Each row is a point on a tangle of strands that fork and nearly touch. The rows are in no order.
In the rows, 128 means zero.
Two points are linked if the straight distance between their rows is under 107. Some points are linked to none.
doz: [154 107 106 134 107 130 144 133 161  85  87 117 154 147 116 166 151 155
 193 172 170 131 172 148 162]
vatuk: [150 147 175 122 112 154  92  92 118 142 120 187 116 143 135 122 153  94
  93  95  88  97 137 142 102]
Vomek: [112 120 165 153  91 162 109 117  72 170 108 114 121 135  98 157 103 163
 120 166 151 131 144 113 144]
Zuta: [164 174 149 110 185 152 127 119  78 143  78 125  54 107 159 106 106 126
 128 118 116 118  82 148 116]
vitu: [138 130 140 106 112  88 121 115 162 100 198 150 138 133 137 123 139 100
 139 100 120 161  96 137 118]
gezu: [ 83 152 150 185 139 177 120 101  83 230 111 142 102 114 114  94 158 124
 105 187 108  75  94 160 130]
tudi: [148 102 105 125 167 135 162 140 151  98  52  85 158  92 149 141 102 205
 115 107 174 135 164 102 124]
gipaf: [ 87  76 141 129 133 111 104 149 154 129  97  74 169  98  93 165  77 119
  98 145 120 114 167  99 139]
nimi: [157 137 168 120 163 155 103 103 105 121  74  92 123 104 127 125 107 170
  89 105 177 136 146 108  96]
Vef: [151 140 157 114 145 156  94 110 107 118 111  91 125 133 100 137 115 109
  90  93 147 139 140  99 127]
dopas: [145  82 147  93  99  80 143 131 195  99 129 123 165 140 142 171 103 152
 126 115 133 106 180 116 166]
beg: [116 106 129  92 126 141 131 146 158 147 182 118 115  98 126 119  74 110
 121  63  91 145  85 132 105]
Tedi: [151  97 165  88 145 140 145 140 160 158 123 113 132 110 118 157  89 170
 101  58 121 112 134  71 109]
Zedu: [141 176 135 143 117 131 121 127  96 162 126 171  71 155 170 107 160  99
 130 139 104  62 109 186 145]
badod: [140 151 136 132  96 143 109 112 131 101 163 119  95 163 157  99 108 121
 136 120 185 133 114 167 166]
pefu: [144 130 152 114 158 116  91 120 133 125  99 169 114  92 104 111 122  99
 121 113  95 153 120 116  69]
Sedak: [147 118 102 121 138 126 177 139 186  75 136  96 150  99 153 122 114 184
 132 101 187 169 125 108 151]
buven: [141 133 134 160 139 133 123 125  79 143  67 123 102 126 128 123 134 151
 162 193 183  99 127 160 115]
foma: [150 109 107 134 112 110 147 107 156  93 165 109 190 163 135 140 151 106
 120 107 153 121 135 115 160]
tis: [164 139 150 103 126 134 132 136 129 136 131 152 112 104 135 126  90 160
 112 108 118 146 115 104 139]
Rab: [145 115 149  92 136 122 122 120 120 114  84 126  91 121 171 117  63 146
 119  74 136 112 142 159  90]
dozeg: [135 115 105 163 165 138 149 127 135 179 104 160 113 123 145  89 156 108
 153 144 118  58  95 157 110]
Mol: [154 151 120 142 125 145 133 105 145  97 172 123 127 130 157  90 130 130
 126 117 189 153  85 144 164]
zibas: [116  88  97 141 113  98 157 107 175  89 187  93 218 131 127 161 152 105
 133 125 147 136 116 119 164]
sig: [147 139 116 130 150 144 145 125  51 154  97  93 148 149  93 146 122 118
 111 136 118 122 141  91 151]
moz: [117 145 122 139 116 153 118 114  88 173 139 164 102 176 144 113 155  79
 127 126  89  70 121 174 126]
Febu: [117  67 138 143  86 174 154 126 117 181  79 123 154  94 130 161  89 186
 137 147 130  97 143 143 139]
Kemo: [158 169 112 109 138 127 128 127  99 114 148 159 118 139 136 116 149  72
 116 109  76 144 102 127 132]
mur: [140 124 110 142 163 137 147 140 158 184 154 165 104 122 139  97 169 105
 167 132 113  83  63 144 107]
voza: [142  99 167 109 171 115 110 126 147 133  67 120 106  99 128 134 108 210
 158 112 180 127 148 127  57]
sug: [135 128 112 122 127 119 132 140 139 160 186 175 117 150 130 115 178  93
 168 122  99 100  93 149 106]
fila: [154 181 134 125 186 116 128 149  94 133  84 177  73 106 131  99 171  83
 153 138  88 109  94 145  79]
mim: [157 106 120 131 124  99 180 119 202  87 140 179 150 116 176 109 148 178
 162 132 145 153 105 123 141]
Bos: [127 133 149  97 102 149 123 124 148  99 178  67 124 143 132 139  90 107
  93  54 150 135 125 122 151]
sak: [125 178 121 147 139  92 114 164  96 129 115 189  78 120 131  94 168  90
 154 170 101 107 119 170 102]
Kepo: [198 170 151 108 173 137 131 120 113 124 114 131  79 162 136 123 156 159
 160 113 179 108 116 120 128]
zanab: [146 168 163 121 105 160 102 115  79 149 146 132 115 163  82 161 149 104
 108 117  98 131 137  89 152]
viz: [ 82  95  83 159 101 100 128 105 159 106 207 106 206 137 121 144 166  85
 126 146 114 145 111 132 144]
fasas: [120 104 138 127 101  79 100 136 155  85  96 129 145 104 121 141  82 145
 112 162 135 152 180 122 150]
bek: [105 110 129  67 140 119 130 184 149 123 132  20 126 125  95 191  81 175
 145  98 166 108 171  98 127]
vizuz: [152 157 173 127 138 132 131 105  33 161  75 142 121 106 123 130 125 133
  82 152 106 136 124 121  99]
Gagi: [118 102 135  98 129 108 112 144 103 113  81  57 119 126 132 157  61 165
 123 118 155 120 180 139 112]
vode: [139 168 139 105 160 184 124 106  69 145  96 112  70 120 143 102  98  83
 113 107  92 122  79 162 132]
Tinuz: [116 140 161 142  74  98  96 136 100 118 122 145 133 169  91 170 143 123
 130 169 125 122 191 106 149]
Roz: [141 138 118  87 199 131 159 174 155 122 101  88  78 115 155 119 110 220
 173  79 175 146 115 112  85]
rud: [130 183 111 129 130 121 122 147  62 132 134 183 119 131 112 116 175  76
 103 144  57 134 136 135 123]
Zav: [138 129 109 115 120 169 164 155 166  96 132  67 139  91 133 126  95 198
 106  96 202 147 142 107 157]
Noz: [139 139 166  96  90  71 105 136 160  91 177 138 131 160  98 161 134 112
 136 133 125 143 159 103 153]
bokug: [117 186 125 150 133 156 108 117  91 173 137 173  82 105 142  79 147 103
  86 162  75 117  92 162 147]
gef: [150 129 165 115 150 103 144 110  19 157  56 109 119 104 134 145 116 153
 100 166 128 143 130 124  78]
nivaf: [138 149  78 138  96 118 156 143  99 130 179 134 131 156 149 117 137 114
 142 158 121 137 104 141 194]
Govo: [127 105 133  67 158  82 130 173 178  94 106  53 131 118 112 180  95 189
 162 116 167 128 185 109 126]
vazel: [108 133  79 172  92 158 140 147 145 159 170 179 152 119 118 119 200 138
 156 199 112 116 118 152 165]
sepu: [130 132 158  84 116 117  99 137 119  98 113  46 106 162 132 169  69 159
 108  84 172 115 189 136 134]
Ger: [ 85 115  81 159 121 119 118  97 139 126 222 138 177 131 135 108 179  80
 114 141  98 148  83 152 108]
gerok: [123 111  95  85 169 106 193 161 218  64 101  73 131 119 177 136 118 229
 169  81 178 163 155 120 107]
sudon: [124 150 152 130 139 136  83 133 110 136 127 156 109 121  79 119 151  79
 138 135  98 137 124 119  77]
Rero: [164 115 145 104 177  89 146 114 190  83 148 134 145 135 135 126 154 113
 134  73 135 153 106  90  87]
nula: [108 146 130 135 149 162 126 107  37 166  96  92 128 167  82 143 119  73
 106 129  81 123 135 103 128]
loda: [ 30 108 104 186  86 153 124 115  71 197 108 146 144 145  98 143 138 124
 119 203  69 127 163 135 127]
dotas: [162 138 113 147 145 119 140 125 146 100  95 152 112 144 146 101 166 149
 177 161 185 101 138 157 140]
Fotod: [ 70 133 164 180  87 148  87  99  68 150  96 119 119 138 103 147 102 131
  98 179 136 158 158 107 137]
demes: [136 140 124  72 162 166 120 123 140  94 154  76 114 109 121 127 115  65
 131  55 107 166  71 125 104]
sal: [163 124 112 130 144 107 174 128 189  63 104 143 144 104 169 110 127 190
 138 133 176 174 129 112 154]
gesek: [131 104 135 130 161 116 140 117  55 143  46  94 137  93 130 130  90 148
 112 154 141 136 139 131  84]
fom: [105 123 123 106 120 153 147 158 196  90 171  42 148  93 113 131  92 162
 103  70 197 136 133 111 120]
gek: [142 122 150  95 105 106 125 145 170 107 187  98 133 142  92 161 117 138
 139 114 155 145 132  94 161]
dud: [161 118 172 146 124 136 112 111 129 146  87 162 127 133 110 128 159 168
 145 148 174  93 150 123  97]
mav: [159 146 107 108 170 108 143 126 125  96 137 151 106 124 164  96 133  78
 134  99 101 151  80 143 105]
vusu: [ 89 105 113 119 151 127 106 162 114 116 119  28 122 125  73 154  74 108
 133 122 146 145 145  99 126]
pogi: [130 144 142  86 108 140 106 130 133  94 185  80  94 159 127 136  96  89
 143  77 141 153 104 141 138]
zati: [128 152 147 113  88 102  96 121 140 105 191 151 123 166 111 140 151  81
 135 118 111 147 125 131 131]
nefa: [101 131 147 145  92 151  99 120 136 127 146 100 145 131 105 139  90 121
  70 128 129 150 150  91 184]
zuti: [148 135 181  80 125  81  88 131 127  89 111  82 109 160 112 180  97 150
 119 118 155 125 193 112 139]
gide: [169 134 116 112 144 146 158 108 116 140 142 134 154 137 148 124 125 112
  76  72  98 124 112  93 154]
supe: [ 64 124  86 164 102 146 108 134 102 184 148 184 119 135 133  92 163 115
 108 187  60  99 139 177 125]
Zel: [125 185 192 132 125 152 120 107  25 181  78 145  69 127 137 133 159  94
 113 158  86  94 100 168  96]
Zivi: [ 75 123 115 171  74 113 116 151  85 144 117 171 139 167 110 149 172 103
 156 178 101  93 188 151 126]
Kivo: [ 56  98 142 163  87 163 114 114  88 199 106 132 110 112 121 115  74 140
 129 179 106 124 118 164 126]
Fid: [126 102 120  92 124 120 139 151 132 110  95  89 107 121 163 130  50 174
 129  84 155 103 161 156 108]
Lupul: [115  79  63 143  95 127 155 150 166 125 127 137 189  94 121 160 129 126
 147 179  80 144 143 134 175]
vupi: [ 98 105 109 165  98 151 103 109 141 160 159 164 163 157 109 118 169  99
 116 135 108  98 146 131 123]
Viviv: [108 101 130  88 143  77 126 169 162 103 165  76 148 105 115 162  71  82
  98 107  82 140 129  99 144]
Nak: [138 125 113 137 118 102 183  93 146  99 219 123 168 141 174 129 142 133
 159  94 162 132  59 163 142]
riduz: [118 109 102 108 163  96 135 147 145 109 130  88 164  88 108 127  86  87
  82 112  94 160 125  89 135]
vulur: [169 129 184 123 136 110 112  95  88 137  64 140 113 146 139 146 141 178
 132 137 170 102 163 133  83]
Nur: [ 92 148  99 183 135 174 131 131  88 202 135 150 138 125  98  98 184 114
 123 189 106  93 110 132 141]
kalo: [151  91 144 105 151  89 145 122 224  74 130 119 172 123 121 139 146 159
 150 114 171 143 154  92 126]
tuz: [122 132  81 135  95 100 137 137 120 129 176 188 163 148 145 117 190 103
 101 142  68 118 144 146 137]
doba: [149 142 179  97 113  76  93 134 125 102 124 120 124 166  84 180 133 141
 133 153 144 130 188  95 142]
pire: [142 148 130  89 138 165 112 128  99 114 135  91  83 134 137 118  90  87
 128  76 113 142  97 148 125]
daf: [143 112 118 135 142 131 156 132 185 171 157 181 102 109 178  92 136 144
 158 119 125  94  63 144 127]
purek: [162 136 126 111 141  97 120 130 141  85 112 137  92 141 145 107 126 145
 176 142 181 133 138 156 120]
bemum: [146 112 182 123 116  86  99 105  93 110  54 126 134 116 130 153 112 174
 108 162 164 132 180 131  96]
viko: [151 176 145 130 130 116 126 130  46 139  88 168 116 126 117 129 142 111
  95 151  85 129 140 124 118]
Vidob: [133 126 102 174 123 164 142 134 130 178 121 175 153 102 111 112 182 155
 140 188 125 104 113 122 154]
vap: [124 106 105 151  85 129 129 123 169  80 139 111 163 156 109 148 151 125
 181 168 180 140 156 145 175]
Fodon: [143 149  95 162 149  96 155 103 158 101 172 164 143 128 185  81 186  94
 136 130 140 117  66 169 126]
damu: [155 130 129 131 158 111 191 104 167 109 188 131 129 142 199 106 147 145
 163  74 159 133  45 144 123]
fon: [151 144 106 101 144 108 120 152  94  91 112  95  82 151 135 121  90 136
 174 134 168 137 135 156 128]
vud: [129 163 161 180 140 132 135 126  43 162  73 153 132 111 101 120 198 129
 119 191 146 104 134 126  93]
guni: [128 116 135  81 161  94 122 147 105 116  58  54 121 107 146 166  79 214
 132 112 168 132 182 131  84]
fedi: [100 102 125 161  65 158 104 120 181 100 153 120 153 131 110 148 128 141
 151 168 170 156 152 137 182]
lunev: [136  96 106 106 159  96 140 153 172  73  76  67 162 101 124 158  96 170
 132 130 163 139 181 108 138]
Vate: [138 122 175 101 168 125  86 120 138 120  86 121 118  75  99 132  92 124
  91  96 111 159 137  95  74]
kipot: [ 91 192 138 122 125 189 107 107  46 155 114 128  76 162 118 124 148  50
 117 135  52 133 102 153 142]
maru: [112  99 123 119  91  85 137 132 203  85 186 136 165  82 143 125 103 146
 126 127 133 175 110 134 145]
vugi: [143 130  90 164 134 153 150 113 160 116 137 128 136 113 169  81 140 137
 139 147 183 123  87 160 168]
pobu: [118 155 119 173 137 147  93 105 147 133 158 158 113 128 137  69 172  71
 118 146 138 120  93 164 117]
Vapon: [137 107 153  76 111  84 150 164 176 104 122 110 137 106 147 173  65 178
 101  96 124 117 172 105 156]
Gafoz: [116 129 160 115 128  95  82 137 149 123 144 130 150 109  78 154 123  81
  79 135  78 144 145  79 136]
Fidam: [181 161 149 106 110  74 142 136 122  93 127 180 131 167 122 143 168 135
 141 127 129 119 172 108 138]
pek: [106 176 124 125 150 178 100 106  71 139 115 116  67 137 128  93 119  45
 128 131  84 128  82 170 131]
mitik: [127 121  82 117 152 118 128 162  96  98 116  62 116 132 102 130  84 115
 149 132 154 152 131 123 136]
tisa: [100 144  97 157 112 108 110 154 103 154 133 188 102 124 135  93 152  97
 141 176  81 109 127 178 113]
pefed: [147 122 113 137  97 108 140 128 175 105 149 181 150 114 143 117 155 154
 149 161 136 146 129 137 156]
Dit: [129  89 104 147 163 131 162 125  99 139  36 116 140  80 154 112  87 164
 128 150 138 114 128 145  94]
Rafup: [132 114 134 117 143  83 178 102 170  81 211  95 188 114 147 157 129 128
 123  61 137 155  69 106 120]
nik: [177 113 138 122 168 122 166 119 169 121  88 161 128 153 158 122 153 182
 157 100 157 110 131  95 112]
denus: [ 58  99 142 121 145 132 101 169 145 118 108  21 142 100  82 166  58 124
 100 128 145 124 166  98 128]
Nudaz: [105 130 118 156  83 102  95 126 165 103 165 188 141 125 125  99 174 115
 134 170 133 147 141 154 127]
dinis: [145 119 147  89 137 159 126 122 153 151 168 146 107 115 139 121 118  99
 126  57  85 130  76 122 109]
lumo: [129 112 139 126 125  81 144 104 190  88 202 143 177 102 143 122 137 132
 125  99 141 170  82 123 116]
zufud: [174 139 149  84 146 111 145 139 167 115 185 116 121 140  98 141 148 160
 168 100 163 158 103  81 132]
rupo: [ 99  81 103 113  98  92 129 150 152 124 173  99 162 154 110 167 105  90
 149 135 107 123 147 123 155]
dib: [112 141 172 105 133 153  84 111 114 114 123  66 121 147  94 162  95  72
  77  89 107 139 145  89 141]
Dizim: [117 154 140 106 130 181 107  97 102 124 140  96 127 144 108 139 118  54
  76  85  67 155 116 108 157]
noban: [125 101 172 131 100  96  99 121 134 107  67 106 147  96 123 171  83 177
  92 164 151 137 192 124 134]
fek: [117 106 131 111 153 109 115 151 152 104 101 100 136  67 114 119  63 130
  84 106 121 160 142 101 108]
Danip: [152 103 139  99 186  88 144 130 206  83 121 115 139 119 121 127 135 165
 149  86 163 158 134  79  87]
Lamo: [170 102 118 123 168 125 206 147 175 131  90 159 122 152 191 120 136 199
 168  99 134 116 110  96 129]
Susu: [131 163 163 150 100 141  93 115 102 144 122 202 123 144 131 117 195 103
  92 125  97  87 162 151 105]
Kud: [137  99 155 131 139 113 110 126 131 125  64 150  95  96 153 112  98 176
 161 156 168 117 137 163  74]
motep: [124 155 125  71 157 109 132 166 125 104  84  55 100 105 155 153  73 232
 116  79 172 140 182 133  90]
mok: [125 154 149 154 104 152 102 123 122 150 162 178 137 170 100 125 210  90
 123 119 117  86 150 130 113]
visil: [107 154 128 108 104 177 105  92 110 125 194 103 131 156 128 138 137  51
  98  85  77 157  86 123 162]
Piv: [113 114 102 124 100 131 123 141 113 175 160 155 120 125 132 117  99 121
 128 143  72 128 113 140 146]
gele: [ 77 132 152 184 100 176 111 114  86 214 119 140  93 119 118 112 114 145
 135 195 127 104 104 155 139]
Muda: [118 151 124 194 124 142 130 135  83 141  74 167 144 130 118 117 198 122
 143 189 155  83 157 152 121]
Zas: [122  90 113 156 127 126 133 125 122 130  53 153 134  82 156 109  94 155
 139 170 132 117 137 167 112]
pobo: [ 98 189 153 177 134 131 121 161  29 162  98 155 109 123  91 119 201 100
 133 183 116 110 132 140  97]
saf: [ 85 183 118 174  95 156  92 130  92 142 176 152 101 164  98 117 166  94
 119 173 114 159 127 114 156]
duki: [110 104  71 162  86 141 142 146 173 131 161 166 186 103 110 143 187 135
 157 195  99 151 126 140 166]
Leti: [ 62 110  66 162 119 169 121 114 117 179 189 123 138 156 126  95 142  82
 122 152  84 127  98 155 139]
Gelum: [144 145  80 140 173 154 168 129  86 172 118 128 131 120 132  89 129 102
 121 132 100 109  83 130 151]
kodi: [168 128 130 127 147 152 152 111 107 155 106 135  97 156 167 110 114 132
 130  92 142  72 112 147 131]
natup: [109 120 128 131  92 160 123 127 145 115 170  74 148 126 124 128  74 126
  76  94 157 145 137 110 181]
Mibe: [ 80 123  89 142 110 156 111 106 101 165 172 131 115 185 137 110 138  59
 128 126  82 100 115 169 130]
lasik: [ 47 116  77 188  89 165 118 119 101 177 119 163 140 133 124 106 153 124
 116 214  74 125 155 163 147]
fulon: [119 132 120 137  73  96 126 149 116 123 141 165 134 185 104 154 165 111
 172 159 123 100 175 142 145]
Ver: [100  65 114 145 120 119 110 139 178 139 116 126 190  97  86 150 121 112
 114 154 104 123 154  96 134]
beri: [166 130 135 100 163  73 174 104 169  69 178 104 168 148 138 153 157 117
 130  70 142 158  96  84 128]
Falo: [163 160 157 132 161 131 131 127  97 161  89 162  74  93 154  97 117 148
 117 143 121 119  88 136 115]
Biret: [156 128 112 139 173 108 168 110 168 108 158 146 129 141 174  95 171 114
 162 104 163 120  71 150 107]
kizaz: [160 127  98 130 156 149 159 118  89 162 124 131 158 145 118 116 136 108
 103 113  99 109 117  97 147]
rifik: [162 115 119 120 122 104 147 145 106 116  85 132 133 155 107 164 151 161
 190 172 156 101 168 126 139]
ret: [128  89 114 117 107 134 143 134 173 164 192 129 178 115 115 145 123 135
 112 102 104 128 111  94 158]
dap: [104  72  74 123  98 110 157 163 158 120 138  98 171 118 118 167  95 118
 161 152  97 130 142 133 174]
veri: [188 146 129  92 176 124 172 138 145 119 150 118  93 155 145 124 146 163
 175  89 165 133  88 101 131]
pokol: [127 103 141 140  94 157 139 141  92 184 100 136 130 116 106 156 108 181
 159 174 136 109 129 121 149]
Korin: [115 127 138 164  95  96 102 133 118  96  93 149 160 140  92 147 155 116
 118 178 137 127 195 115 132]
dak: [144 127 156 137 110 147  95  91 147 143 132 174 142 119 129 111 128 119
  69 103 108 124 138 120 126]
bap: [ 69 124 112 170  63 137  84 122 155 114 173 128 132 142 109 138 124 114
 130 175 141 174 144 121 174]
nop: [186 173 160 127 159 169 130 105 101 158 104 144  81 157 145 121 163 117
 132 108 148  68 101 132 125]
popov: [129 123 125  87 137 104 202 152 221  55 148  76 152 106 176 138 116 218
 131  72 180 172 131 104 127]
panan: [ 33 126 130 161  91 140 108 110  62 193 128 141 129 167  91 156 129  96
 102 165  56 132 171 109 124]
dotad: [113 116 115 136 111 118 101 133 163 102 161 134 152  91 111 110 102 117
 106 140 128 179 123 117 143]
Pife: [163 163 116 124 126 105 151 129 124 129 149 172  89 152 188 100 145 102
 148 124 120  95  93 174 147]
femas: [124 101 137 162  94 115 120 126 120 125  52 175 151  82 127 136 133 161
 144 206 126 129 163 156 106]
kalir: [114 103  98 123  94 124 133 143 152 164 204 153 154 123 114 135 134 127
 139 141  88 139 102 114 152]
Lod: [ 84  75  99 170  92 141 100 115 166 148 126 156 185 117 105 127 149 108
 105 161  97 119 167 124 129]
poz: [107 183 172 153 120 189  96 111  49 178 126 136 104 151  67 148 170  90
 109 144  95 139 120 100 125]
Mefe: [177 150 161  81 143 123 106 101 136  88 112 149  91 159 149 134 141  91
 147  73 118 117 129 145  95]
Malel: [129 126 126 100 169 167 120 148 148 130 129  81 101  97 112 104  90 148
 134  72 170 139 108 121  83]
bafiz: [ 95 135 121 144 122 123  81 130 124 136 136 144 124  86  87  91 101  95
 104 163  94 181 117 117 121]
rupa: [161 112 147  97 136 124 159 135 180 125 146 133 138 110 148 131 102 173
 100  63 130 141 117  76 136]
zeruf: [100 117 147 183  80 130 105 121 101 127  70 156 155 107 105 148 155 144
 130 212 142 135 176 136 123]
Geg: [ 85 145 100 132 100 135 106 103 123 139 240 146 141 140 130 118 180  83
 106 132  68 163  80 146 120]
Pono: [165 129 107  99 196 116 156 135 125 112 100 112 126 117 133 126 108 128
 117  81 114 150 112  81 109]
Pode: [126 127 137 159 151 147  97 109 136 150 109 152 102 132 133  86 146  92
 144 134 146  85 111 171  91]
gep: [ 78  97  77 141 138 161 134 125 123 161 173  86 154 129 109 102 103  74
 124 113 100 139 100 134 141]
mirug: [ 57 147 101 166  78 136  93 124 120 130 195 134 124 160 104 134 144  92
 115 171 102 176 141 103 167]
zim: [ 81  99 114 148  69 140 109 133 106 174 128 150 124 118 124 127  82 141
 122 175  82 134 143 152 152]
Garer: [136 100 117 113 150 148 139 156 130 150 112  90 115 102 113 130  91 174
 161 111 161 122 119 117 110]
bago: [108 140 116 123 115 146 107 115 141 150 213 152 119 100 137  93 133 101
 106 122  79 169  59 149 133]
gozop: [140 106 126  80 151 132 154 166 135 144 118  69 124 114 113 165  77 177
 128  77 138 110 144  88 113]
vivi: [ 92  98 109 114 117 140 125 133 144 149 202  96 140 120 115 130  90  79
 118  83  86 142  85 131 125]
Vunob: [101 153 121 186  96 137  86 117 148 130 161 177 125 132 135  77 180 107
 118 170 146 130 127 163 135]
Tefu: [ 97 176 181 116 125 180 108  93  24 169  73 135  79 137 119 139 136  70
 113 143  57 122 103 165 103]
bupov: [163 175 153 122 119 123 107 124 109 119 120 174  81 117 146 102 116 140
 117 140 128 143 114 141 138]
fumim: [179 169 163 103 129 108 115 116 129  85 125 175 109 171 124 128 182  90
 139  97 127 116 151 130 104]
von: [129 147  67 145 129 143 160 140  79 157 144 123 116 145 147  97 117 108
 136 159 117 114  91 156 185]
raru: [125 137  75 174 128 116 145 115 150  98 159 140 149 132 163  89 179  96
 156 168 164 125  88 175 151]
kulef: [ 91 142 152 166  81 123  98 120  75 136 103 177 133 161 120 131 168 100
 106 155  99  96 187 152 107]
Boso: [110 128 128 105 126 167 132 156 176 102 163  67 107  87 127 105  80 153
 115  60 183 150 109 132  95]
rul: [163 135 106 121 146  88 154 136 137 109 120 182 102 136 187  93 122 122
 139 121 109 121 105 152 124]
sodi: [139  80 146  88 132  87 152 131 229  75 126 101 166 127 149 154 112 164
 136  88 166 111 176 118 130]
zade: [106 206 146 168 112 167  94 126  59 147 137 150  82 161  98 120 173  89
 119 167 118 136 121 125 147]
Fuvuz: [ 64 128 142 154 117 162 125 109  43 202 115 107 115 177  76 160 116  93
 128 154  92 118 143 104 126]
luvo: [151 136 122  88 179 108 151 138 175  64 127  54 144 121 154 141 104 152
  83  55 171 145 148  93 124]
Mipo: [ 56 124 156 173  98 169  92  99 110 145 117  96 129 130  94 134  79 118
  72 146 132 164 160  92 158]
Saku: [166 106 141 141 153 126 130 115 162 130  94 168 152 129 115 122 167 152
 143 121 163 107 145  98 101]
dimel: [181 148 131  82 162 125 149 120 133  92 139  97 135 129 141 140 117 106
  92  59 113 153 106  82 142]
loz: [171 135 155  81 154 114 119 113 143  90  98 146  81 149 177 117  99 139
 135  66 140 124 133 155  91]
Vovep: [168 140 117  92 194 116 143 128 115 102  89 137  97 125 158 116 112  98
 135  78  82 143  93 114  87]
der: [134  91 107 129 112 131 136 110 149 104 119 102 170 162 141 139 111 111
 120 103 155 103 159 133 149]
lodev: [126  76 153 120 105 145 155 132 113 154  59  91 155  86 140 171  77 203
 115 130 149 104 167 128 119]
tuk: [ 95 122 137 151 118 122  82 139 106 154 120 154 119 104  71 115 121 107
 136 170 101 146 128 121  98]
nitiv: [122  60 131 144 119 141 127 123 182 144  89 137 178  75 105 146 114 161
 122 137 129 114 154 108 117]
Risod: [145 124 117 147 140 109 117 121 160 103 130 152 163 129  91 111 177 101
 131 137 150 133 138 103 112]
Gomi: [153 114 109 120 182 139 187 159 170 132  80 118  95 125 181 121 127 232
 189 111 171 122 101 117 119]
Sika: [134 103 116 143 113 154 131 113 114 143 112 119 136 150 139 118  99 122
 126 119 145  96 141 145 146]
bimis: [157 128 145 111 146 120 169 148 177 146 144 171  68 128 190 104 110 179
 168 101 137 115  77 140 126]
rido: [141 149 111 179 134 129 139 132 137 122 102 166 125 139 135  98 208 114
 163 172 172  81 133 159 131]
dugun: [137 139  97 142 102 102 163 115 128 102 217 122 166 149 154 131 152 125
 157 135 146 150  78 147 173]
raziz: [139 154 123  68 182 117 152 179 122 121  85  74  78 106 163 138  86 238
 146  63 158 150 140 114  75]
kuga: [178 132 123 106 133  85 159 149 101 121 106 155 128 170 121 155 149 141
 165 129 126  98 154 110 134]
Bope: [130 106  95 112  99 101 148 142 147 148 205 167 148 155 130 134 165 114
 173 133 104 116 100 139 134]
kug: [156 129 124 120 192 144 146 125 108 120  57  86 126  99 155 115  98 199
 100  87 169 138 139 103  93]

Follow the links from the first point to the second, and from the first to the third. Name the last point that the two ways share.
doz; bafiz; kalo: lumo
gerok; Vomek; duki: Sedak
fek; Rero; vizuz: lumo
Mol; Fuvuz; Mibe: kizaz

A fork is a point with three links, a tip a point with one. Leave the first point through the second and follow the links. Name the first fork or tip that comes.
kalir; Piv: rupo
vap; fedi: zanab
Kepo; nop: bago
supe; lasik: kizaz
Vidob; Nur: kalir
Vapon; dopas: lumo

Name the points in between on the shortest way along the links from the first point to the second, in order.
Leti; Biret: Mibe, moz, Zedu, Pife, rul, mav, Vovep, Pono, dimel, gide, kizaz, Gelum, von, nivaf, dugun, Nak, damu
beri; mav: Rafup, lumo, vitu, zati, Noz, doba, Tinuz, Korin, zeruf, femas, Zas, Dit, gesek, gef, vizuz, viko, rud, Kemo
dap; sug: Lupul, duki, vazel, Vidob, Nur, gezu, gele, Kivo, zim, Piv, kalir, Bope
fedi; Gomi: vap, doz, rifik, kuga, Fidam, fumim, Mefe, loz, Rab, Fid, Gagi, guni, motep, raziz, Roz
Zuta; dozeg: Falo, bupov, tis, rupa, Tedi, gozop, Garer, Malel, Boso, fom, Zav, Sedak, sal, mim, pefed, Nudaz, Vunob, pobu, Pode
